The views of a scene show one set of named points, each view turned or mirrored, and shifted as a whole, with a little noise and some points left out.

Scene 1
View 1
K816: [-7,-13,20,6,-12,4,19,6,28,-24,7,-10,17,28,24,19,28,3,-1,-34,5]
K685: [-7,-3,10,5,-7,14,1,7,20,-21,2,1,20,12,30,12,17,-8,4,-17,0]
K989: [-2,8,-6,6,-10,10,4,3,4,-21,14,4,20,13,28,5,18,-2,6,-19,0]
K451: [-12,-15,16,22,-16,9,26,-1,18,-19,5,-5,19,40,10,13,33,-7,-2,-31,-6]
K576: [-6,1,6,20,-12,9,15,-11,5,-17,4,-7,21,28,18,3,25,5,11,-22,-2]
K876: [0,-3,15,7,-1,15,1,1,15,-21,0,-9,21,10,34,4,18,5,7,-14,11]
K359: [-14,9,1,9,-12,14,-6,-7,7,-15,-5,5,24,10,27,3,13,-7,20,-8,-10]
K67: [15,4,-1,18,3,15,8,-4,-13,-24,18,-14,19,15,30,-11,20,19,2,-18,19]
K639: [-9,-6,23,17,-7,13,7,-10,15,-18,-9,-10,23,21,25,5,21,5,15,-16,2]
K769: [-9,-8,15,11,-10,12,9,-2,19,-21,1,-8,20,21,25,9,23,2,7,-23,3]
K236: [-18,-11,27,10,-9,13,4,-1,32,-19,-13,-4,23,19,27,15,21,-6,13,-18,-3]
K89: [-6,-8,20,10,-9,6,13,-5,18,-23,2,-16,19,24,27,8,24,10,8,-26,10]
K922: [-9,-9,12,15,-16,4,26,-1,16,-19,10,-8,18,36,14,15,32,0,-2,-35,-2]
K557: [0,13,-27,13,-23,-6,29,0,-14,-19,40,2,12,36,11,8,29,4,-1,-42,-5]
K674: [2,1,8,23,-6,14,10,-14,-4,-17,3,-12,23,23,22,-8,23,11,11,-15,7]
K668: [-3,12,-10,-1,-9,13,-7,8,8,-20,11,9,19,5,33,7,12,-6,9,-13,-4]
K921: [-4,5,12,18,2,27,-14,-11,2,-15,-18,0,29,4,31,-10,10,-2,21,6,0]
K109: [8,8,-9,12,-6,9,9,-2,-6,-21,20,-5,18,17,27,-2,20,8,4,-22,8]
K353: [-12,8,2,30,-9,23,-2,-24,-10,-10,-13,4,29,21,13,-14,19,-7,22,2,-14]
K914: [-4,8,0,16,-8,15,3,-7,0,-16,2,0,23,17,22,-1,19,-2,13,-12,-4]
K715: [-17,2,18,14,-8,20,-10,-11,15,-15,-21,1,28,10,28,2,13,-7,25,-1,-10]
View 2
K674: [-1,-18,6,-5,17,1,-2,10,-25,9,4,18,-5,-2,8,-20,7,-11,-13,-3,1]
K89: [-8,-11,4,-6,9,-2,-20,20,-13,18,15,28,-13,13,6,-18,9,-11,-2,9,4]
K67: [-14,-7,2,-8,9,-3,2,-5,-40,11,3,25,-8,-15,4,-19,0,-8,-20,2,-7]
K668: [-20,-15,1,9,10,-4,-16,-4,4,-3,15,22,-1,-26,14,-15,3,-39,-5,-4,-5]
K576: [-6,-20,7,-8,16,4,-8,15,-14,6,8,18,-2,8,16,-22,9,-18,-7,1,-5]
K876: [-7,-11,3,1,9,-4,-14,13,-13,13,12,24,-9,-2,8,-16,6,-16,-4,5,4]
K989: [-19,-13,2,-1,8,-1,-12,1,-7,1,13,22,-1,-12,14,-19,2,-30,-6,0,-8]
K922: [-19,-15,3,-15,8,7,-11,21,-9,12,14,20,-1,31,15,-21,10,-24,2,10,-7]
K359: [0,-26,6,12,18,-2,-15,10,5,-1,10,15,-1,-17,18,-16,9,-31,-3,-9,6]
K715: [15,-28,10,19,20,-4,-17,19,6,8,8,13,-5,-13,16,-10,15,-26,2,-6,21]
K685: [-14,-14,2,9,5,-3,-18,9,0,12,16,23,-4,-6,11,-11,8,-33,5,5,6]
K353: [15,-35,11,10,29,5,9,11,-10,-2,-5,2,8,-11,21,-17,14,-23,-13,-16,9]
K557: [-41,-12,0,-29,14,13,-2,1,-17,-16,13,24,8,13,21,-37,1,-28,-15,-1,-38]
K109: [-19,-10,0,-9,11,0,-4,-1,-23,3,9,23,-3,-11,11,-22,1,-18,-15,-1,-13]
K921: [16,-26,7,22,19,-6,-7,9,-8,10,2,12,-5,-27,11,-8,10,-21,-7,-8,19]
K639: [5,-20,8,2,14,0,-17,22,-10,17,10,18,-8,7,9,-14,13,-14,-2,3,13]
K236: [0,-20,5,10,7,-2,-24,26,7,19,16,20,-9,11,11,-10,15,-25,11,8,17]
K451: [-17,-19,3,-12,8,9,-7,26,-6,14,11,15,5,37,17,-18,13,-26,5,10,-2]
View 3
K715: [-23,17,17,-33,-8,12,-4,-19,3,6,-5,6,4,15,13,5,-11,14,5,5,19]
K353: [-8,9,14,-43,1,28,-5,-22,10,-11,23,12,-2,11,3,7,-8,15,9,14,13]
K236: [-19,12,10,-20,-14,4,2,-1,-6,8,-20,-10,9,-2,8,-2,-19,15,-2,-10,26]
K989: [16,11,2,-21,6,8,2,-8,-2,-9,-5,1,-1,8,4,7,4,-4,-5,-10,17]
K914: [4,10,5,-29,4,14,-1,-11,3,-8,4,3,-1,8,3,7,-2,6,0,-2,17]
K67: [6,6,-16,-20,22,4,0,15,3,-5,20,2,-16,5,-5,11,8,-10,-10,-4,14]
K557: [60,-7,-7,-20,9,20,7,-6,7,-28,0,-11,-11,-15,-10,3,3,-7,-6,-20,14]
K451: [8,2,5,-19,-3,12,7,10,-6,-19,-8,-14,12,-16,-6,-1,-17,17,0,-15,25]
K668: [15,17,8,-20,7,5,0,-17,-4,-8,-16,6,4,21,11,10,10,-6,-6,-9,16]
K359: [-2,15,12,-31,-3,13,-4,-23,3,-1,-7,7,1,15,12,6,-1,6,2,0,17]
K921: [-21,18,13,-37,3,16,-6,-17,4,-2,11,15,2,22,10,12,-1,9,5,11,14]
K109: [19,5,-8,-21,16,6,2,3,3,-9,8,1,-10,4,-2,9,6,-7,-8,-9,14]
K89: [-7,4,-5,-20,-4,2,5,10,2,8,-5,-12,-9,-10,0,1,-11,4,-6,-15,22]
K769: [-4,7,1,-19,-4,4,5,4,-2,1,-11,-9,2,-6,2,1,-12,7,-4,-11,22]
K685: [-2,14,5,-17,0,1,2,-2,-8,-3,-16,-2,9,9,7,5,-3,3,-5,-10,20]
K876: [-7,8,-3,-21,3,4,1,5,-1,4,-1,-5,-5,1,5,5,-6,1,-5,-8,20]
K674: [-2,5,-5,-28,7,12,1,3,7,-5,18,1,-11,-2,-3,6,-5,4,-2,-2,17]
K816: [2,3,-2,-13,-8,0,9,13,-6,1,-20,-19,3,-15,0,-3,-14,7,-7,-21,28]
K639: [-16,8,4,-27,-6,8,2,2,4,7,0,-6,-5,-4,3,1,-15,12,-1,-6,21]
K576: [7,3,1,-26,-1,15,3,-2,6,-5,5,-7,-5,-8,-2,3,-10,7,0,-8,18]
View 4
K668: [-16,-1,-11,2,-15,-5,-22,-13,-4,6,2,-3,14,12,-11,13,15,-18,-13,-12,6]
K557: [-1,-38,-21,18,-24,3,8,-8,-3,-12,11,15,6,-30,-26,-6,21,-20,3,-12,11]
K674: [-2,-5,14,-15,-16,5,5,-17,-10,14,0,3,5,8,2,-17,2,-16,2,-22,11]
K685: [-2,-8,-2,-6,-23,-7,-17,-12,-3,27,-4,-11,3,17,-4,4,20,-14,-10,-8,5]
K876: [9,-10,6,-5,-17,-3,-2,-12,-12,20,-4,-2,0,16,0,-5,13,-13,-10,-14,8]
K921: [-7,17,18,-23,-6,0,-18,-17,-2,20,3,-5,8,30,3,-3,-1,-21,-1,-25,6]
K989: [-6,-9,-7,1,-18,-2,-10,-11,-5,6,2,-1,8,5,-10,3,16,-17,-9,-12,8]
K576: [11,-18,5,-7,-16,2,0,-10,-2,16,7,4,-1,5,-10,-9,14,-19,3,-19,8]
K816: [19,-29,-3,1,-29,-9,-2,-7,-8,34,-6,-8,-8,10,-5,-5,31,-9,-9,-7,3]
K359: [-1,5,2,-14,-10,-3,-23,-11,6,14,9,-1,7,20,-10,7,14,-24,0,-21,4]
K67: [-6,-10,7,2,-16,4,15,-16,-27,2,-5,6,10,2,4,-14,-1,-13,-11,-18,16]
K922: [17,-34,-3,-2,-29,-4,3,-7,1,27,3,-2,-8,-2,-13,-11,27,-13,2,-10,5]
K715: [5,8,14,-24,-7,-4,-25,-11,7,27,7,-5,1,32,-4,2,13,-23,2,-22,3]
K914: [-4,-4,4,-11,-13,1,-9,-13,-1,11,7,1,8,9,-9,-4,10,-21,1,-19,7]
K639: [15,-10,14,-13,-15,-3,-6,-10,-4,29,2,-3,-5,22,-2,-8,16,-17,1,-18,5]
K236: [17,-10,6,-14,-21,-9,-17,-8,5,41,-2,-13,-7,28,-2,0,28,-14,-3,-13,0]
K769: [13,-15,3,-6,-21,-5,-6,-9,-5,28,-2,-5,-4,15,-4,-4,22,-14,-4,-14,4]

Which points are out of place in each view (at most two, in the order of its rows)? Write - if all are in place.
view 1 => K876
view 2 => -
view 3 => K451, K921
view 4 => K674
